Each row is a point on a tangle of strands that fork and nearly touch. The rows are in no order.
In the rows, zero is written as 128.
Two points are linked if the straight distance between their rows is under 92. Some points are linked to none.
J_642: [129 169  98 131 114  82 156  90 103  95 140 143  87  46 169  85 148 168
 117  66 141  90 161]
J_2: [157 194 114 158 154  99 110  79 162  82 116 121 126 126 109 112 143 173
 140 114 149 102 144]
J_629: [106 131 121 183 155 143 136 141 123 111 129 133 143 151 101 119 101 163
 141 120 145 124 130]
J_193: [142 176 173 179 168 153 119 124 187 118 128 118 135 178 106 144 124 185
 131 142 121 132 113]
J_514: [123  57 100  52  88 150 140 153 109 181 144 144 165 102 122 112 140  60
 113 154 141 135 146]
J_252: [125  56 100  55  72 105 134 123 120 129 128 150 139  68 133  84 161  53
 115 144 146 117 146]
J_713: [122  81 162  99 104 146 122 170 109 141  90  84  94 161 147 148 103 100
 136 140 151 149  50]
J_304: [152 105 163 139 148 128 149 143 163 144 138 122 110 169 133 207 106 139
 140 125 107 186 148]
J_986: [150 125 109  87  59  60 112  93  86  83  92 115 142  56 156  80 124  85
 129 132 107 146 162]
J_71: [144 108 147 134 109 109 115 147 122 109 107 110 128 151 117 158  96 134
 137 129 129 166 161]
J_39: [108 144 170 176 187 168 129 161 158 162 152 153 142 185 146 193  96 141
 149 127 105 134  46]
J_459: [134 123  61  96 115 100 135 113 123 144 160 176 143  70 136  87 175 139
  83 119 125 116 188]
J_936: [102 148  81 174 155 101 129 137 160 126 162 141 145 141 121 128 176 156
 100 121  99 115 158]
J_650: [116  90 131  84  89 107 123 139  99 112  99 103 105 140 113 137 106  81
 155 153 122 156 113]
J_349: [ 92 153 120 206 156 156 125 132 165 153 144 132 150 175 120 149 122 143
 105 123 119 126 103]
J_60: [102 142  94 149 138 115 119 112 125 109 138 127 115 116 141 106 163 128
 114 110 124  66 119]
J_472: [102 127 130 158 132 168 105 129 112 100 102 125 108 128  98 112 117 140
 123 134 140  74  62]
J_248: [147 142 197 159 175 176 134 152 174 142 123 147  98 167 128 224  91 167
 172 120 112 143  81]
J_630: [133 192 109 149 161 103 145  98 132  95 145 132 100  82 154  95 180 182
 105  96 103  77 144]
J_456: [128 116 101 120  80 104 104 143 102  87  94  98 101  79 129  77 133 110
 143 137 121 100 144]
J_348: [153 195 157 141  73  94  79  59 131  51  74 127 120 108 111 104  95 156
 166 135 127 123 127]
J_485: [154  77 124  76 125 139 141 154 115 191 134 152 138 140 144 170 112  97
 127 141 126 172 165]
J_238: [172 172 103 142 139  75 151  92 151  96 145 112 112  89 138 100 164 174
 102 107  93 111 162]
J_596: [133 120 140 130 159 128 109 146 147 125 122 110 145 173 139 133 130 119
 152 132 130 105 106]
J_555: [144 129 196 128 126 145 125 156 130 137 115 104  96 151 131 210  96 130
 184 120 123 157 120]
J_625: [107 141 174 156 162 166 120 112 139 110 106 142 115 172 103 147  94 140
 149 141 135 115  93]
J_23: [157 126  83  89  82  59 120  96 109 109 126 159 118  32 160  87 162 122
 115 106 127 115 192]
J_683: [104 114  82 121 166 131 134 119  98 170 166 141 159 103 139  83 166 119
  81 123 120 119 141]
J_224: [140 114 198 115 101 172 128 187 109 137  73 121  61 144 157 210  91 111
 176 124 146 141  51]
J_566: [113 107 117 146 177 152 130 157 122 173 129 143 140 174 148 148 110 131
 133 126 118 151 114]
J_270: [106 136 113 130 106 109 115 111 110  86 110  95  94  93 140  92 167 107
 119 110 146  58 106]
J_429: [155 137 137 130 130  84 145  96 140  97 149  91 142 111 135 105 147 141
 111 119 113 117 159]
J_331: [159 176 125 137 131  72 111  85 136  85 106 112 128 110 123  89 128 154
 156 115 154 128 163]
J_174: [158 197 167 152 150 128  98  74 156  68 111 129 136 145  96 110 128 166
 143 126 155 105 116]
J_749: [117 118 111 111  75 135 113 139 110 103  70  88  87 113 122  72 120  97
 153 147 159 105  57]
J_379: [131 127  78 151 154 103 159 138 175 136 168 124 159 134  94 129 147 155
 104 129 107 152 168]
J_38: [124 157 154 143 120 122 130  96 124  85 128  88 125 135 102 107 114 134
 147 133 131 107 125]
J_177: [128 147 198 122  86 146  91 112 121 111  84  91  95 149 108 143  97 114
 180 148 155 133  81]
J_131: [ 98 141 152 169 171 159 151 169 152 195 162 148 135 187 163 192 100 141
 153 115 114 168  86]
J_557: [111  70  80  72  87 138 135 141 106 147 145 175 163  86 128  95 165  65
  84 149 147 112 162]
J_351: [147 133 158 138 100 105  81 125 109  79  86 102 120 132 122 139 105 134
 145 141 129 138 139]
J_870: [116 139 144 121 123 157 102 162 101 123  81 118 109 182 111 141 101 124
 167 142 152 109  81]
J_365: [111 177 122 176 152 106 132 113 147  87 139 132 115 129 100  93 161 218
 124 126 115 115 145]
J_263: [100 140 182 167 157 173 102 161 142 132 132 127 138 177 127 162 117 110
 149 130 157  98  42]
J_643: [140  96 101  88 116 137 145 132 143 194 181 178 194 122 109 148 146 106
  74 149 134 163 202]
J_971: [136 160 143 175 165 133 146 112 177 115 129 122 122 164 107 121 125 183
 142 130 115 159 151]
J_325: [105  69 131 131 128 123 135 125 129 132 143 122 130 140 141 113 131 118
 118 130 112 128 128]
J_355: [147  86 137 130 129 112 140 150 134 127 126 134 127 150 129 192 107 140
 109 127 120 184 179]
J_481: [138 195 121 144 139  99 121  74 136  76 117 123 102  89 135 102 152 168
 123  97 129  61 136]
J_911: [103 137  76 130 134  89 155 123 112 124 175 171 143  89 154  91 187 133
  86  93 129  96 166]
J_64: [117  80 114 120 150 162 128 181 105 193 138 135 142 153 160 165 109  96
 130 128 121 143 103]
J_931: [173 134  80  95 106  61 141  93 137 110 151 161 135  24 136  86 162 154
 100 103 121 133 217]
J_330: [118 153 223 151 131 230 102 140 144 109 120 151 119 157 102 170  90 124
 139 134 160 104  43]
J_40: [123  67 137  90  98 155 145 169 115 180 107 107 104 141 154 161 104  71
 136 133 138 148  90]
J_897: [108 137 103 153 178 146 152 154 139 186 171 134 165 150 111 152 137 133
 105 137 115 170 163]
J_718: [121 159 187 140 137 180  90  97 137  88  90 141 113 152  88 130 108 148
 149 143 164 104  74]
J_826: [107 126 122 139 116 142 116 111 111  84  73 113  90 124 118  89 112 117
 145 130 149  78  82]
J_230: [130 120  63 139 134 112 160 115 154 159 165 151 154 106 110 108 148 162
  82 120 118 147 192]
J_150: [157  94  85  76  75 107 130  82  95 127 132 122 138  43 118  80 126  90
 105 132 125 145 194]
J_140: [147 176 113 117 103  60 126  74 111  77 107 108 121  74 139  77 142 147
 147 116 120 125 171]
J_508: [ 72 115 101 132 140 140 126 149 104 169 169 117 152 153 142 112 138 108
 109 137 109 118  68]
J_5: [117 145 138 204 175 148 153 152 186 169 144 127 149 181 125 175 118 156
 113 124 110 164 120]
J_294: [ 96 126  80 153 180 129 141 132 114 173 164 136 166 136 118 127 141 112
  87 122 103 132 136]
J_528: [152  91 114  88 123 116 147 122 123 158 137 144 165 161 144 133 119 117
 105 131 129 170 167]
J_599: [102 152 219 158 156 206 109 158 140 145 136 163 121 163 134 191  95 126
 155 122 145 111  28]
J_374: [121  85  80 105  74 122 115 146  99 127 109 109 116  83 136  79 147 100
 115 142 143 112 144]
J_104: [134 130 143 114 124 106 127  97 120 104 133  79 131 133 118 109 141 100
 137 133 117 122 149]
J_291: [107  69  79 100 104 124 115 161 100 155 135 120 136 105 149  77 159  97
 105 141 127 107 103]
J_321: [126 100 136  75  71  90 123 102  96 104 102 114 123 127 120 120 109  65
 152 147 115 169 160]
J_30: [113  62 116  91 105 151 150 175 109 162 117 108 135 137 144 118 124  59
 111 139 137 122  96]
J_397: [153 120  97 120 140 108 152 116 126 139 137 129 161 154 138  97 123 155
 112 128 120 145 167]
J_565: [154 122 123 135 166 131 138 141 146 138 139 125 162 171 133 140 119 147
 133 128 117 142 141]
J_585: [ 99 120 153 152 168 169 122 152 129 153 120 140 106 177 119 168 101 142
 158 137 122 139 103]
J_211: [117 100 159 107  81 151 122 153 112 115  75  80  80 137 122 108 104 104
 149 158 160 129  44]
J_143: [155 123  93  91  97  96 142  83 109 117 136 120 138  95 121  97 124 117
 111 125 120 143 182]
J_419: [128 164 194 169 195 171 136 153 177 121 143 160 134 182 108 196  99 163
 148 130 117 144  72]
J_225: [147 155 135 118  66  57 102  77 105  74  98  91 140  79 147  81 121 108
 147 126 122 145 154]
J_979: [114 157 207 160 150 207  85 112 159 100 123 176 124 148  72 157 102 165
 145 148 156 115  63]
J_562: [148 130 110 122 158 135 173 154 157 184 161 150 175 152 100 148 146 132
  92 135 118 199 201]
J_480: [149  99 123 108 142 151 153 164 147 194 180 159 179 141 124 179 132 105
  89 144 119 179 186]
J_763: [149 164 176 147  92 117  68  94 123  50  71 127 118 131 117 128 110 144
 146 145 144 126 106]
J_778: [105 105 125 116 118 129 112 148  97 121 100 102 110 151 111 120 103 122
 147 145 141 124  98]
J_189: [125 142 101 120  90  87 121 107  97  78 106 110  85  57 150  85 160 117
 131 114 131  75 145]
J_610: [112 136 115 154 170 131 108 121 147 134 146 122 142 148 136 109 143 122
 124 126 122  73  86]
J_82: [122 136 207 133 129 183 131 170 123 152 110 120  78 162 140 202 101 130
 184 131 123 132  76]
J_66: [121 164 138 149 136 148 107  98 107  68 115 125 119 115  98 105 128 160
 121 121 141  57  87]
J_519: [125 135  91  96 108  89 142  97  97 120 140 146  95  46 172  70 178 143
 105  86 138 102 175]
J_910: [126  87 115  65  89  96 122 111 110 111 113 109 129 104 129 100 146  50
 123 145 130 137 143]
J_765: [132  93 142 110 127 167 143 198 110 198 122 126 107 158 168 192  98  93
 166 113 140 154  88]
J_947: [107 114 163 145 150 165 150 199 118 180 140 150 122 173 166 194  95 121
 163 106 144 147  70]
J_626: [133 122 193 114  97 141 104 143 122 116  82  96  79 153 127 181  78  99
 191 139 141 160  99]
J_970: [154  97  84  84 112 122 143 124 121 159 153 146 176 120 118 125 136 108
  88 131 132 137 178]
J_277: [142 166 179 137 105 144 109  92 123  88 103  96 120 143  87 124  80 131
 183 137 137 130 120]
J_329: [138 205 133 130  89  63 104  66 114  45  90 125 104  78 134  87 122 146
 169 120 115 109 135]
J_69: [127  89  94 101 145 109 119 112 101 139 142 123 137  93 131  92 167 112
  95 129 130 125 160]
J_15: [144 140 154 174 175 141 158 139 190 133 123 136 124 179 119 192 104 167
 123 127 119 183 132]
J_541: [172 127  96  89 110  90 143 105 137 128 152 140 173  84 111 113 146 110
  91 135 118 147 211]
J_127: [159 142  67  83 119  97 157 102 123 140 163 183 121  14 145 100 168 141
  77  97 117 106 212]
J_512: [ 95  92 121 131 131 143 146 140 103 129 145 105 129 142 141  95 136 111
 121 134 118  98  77]
J_590: [136 187 168 166 171 162 109 100 162 112 129 137 149 167 107 112 127 177
 135 134 149  95 100]
J_241: [133 113 131 115 142 154 168 177 130 196 178 131 151 164 133 201 127 119
 112 126 102 179 143]
J_255: [ 85  64  88 115 126 136 120 162 110 180 170 133 153 136 144 107 145 103
 109 143 125 129 101]
J_775: [157  94 133  95 110 149 133 146 120 179  97 126 104 159 164 187  90 100
 151 130 120 169 153]
J_502: [ 91 156  71 162 161 112 132 126 124 132 171 145 140 111 147 103 186 141
  91 107 100  84 137]
J_298: [123 173 117 191 172 131 145 128 175 118 150 129 136 143  95 109 147 203
 110 138 104 136 130]
J_787: [119  68 116  70 122 162 131 172 119 215 158 141 151 129 136 151 136  63
 118 144 141 156 137]
J_32: [137 157  65 140 135 102 167 116 145 137 151 148 124  87 125  92 166 191
  91 102 108 122 199]

Follow the links from the first point to the second, and from the first to the third. Name the last point that the two ways share.
J_325; J_514; J_30: J_565
J_787; J_32; J_826: J_565
J_971; J_71; J_277: J_2
J_485; J_508; J_230: J_60
J_472; J_419; J_189: J_765
J_749; J_979; J_643: J_566
J_224; J_986; J_590: J_2
J_979; J_23; J_826: J_566
J_519; J_970; J_325: J_60
J_69; J_936; J_252: J_528

A fork is a point with three links, a tip a point with one. Leave the first point through the second and follow the links. Name the first fork or tip that comes.
J_329; J_348: J_349
J_349; J_5: J_140
J_82; J_555: J_2
J_870; J_778: J_485

Name the points in between on the shortest way along the links from the first point to the second, in order.
J_225; J_349: J_140 J_329 J_348 J_763 J_351 J_71 J_355 J_304 J_15 J_5
J_397; J_826: J_565 J_566 J_64 J_765 J_40 J_713 J_211 J_749
J_528; J_291: J_397 J_565 J_596 J_610 J_60 J_270 J_189 J_456 J_374
J_931; J_374: J_127 J_459 J_911 J_502 J_60 J_270 J_189 J_456
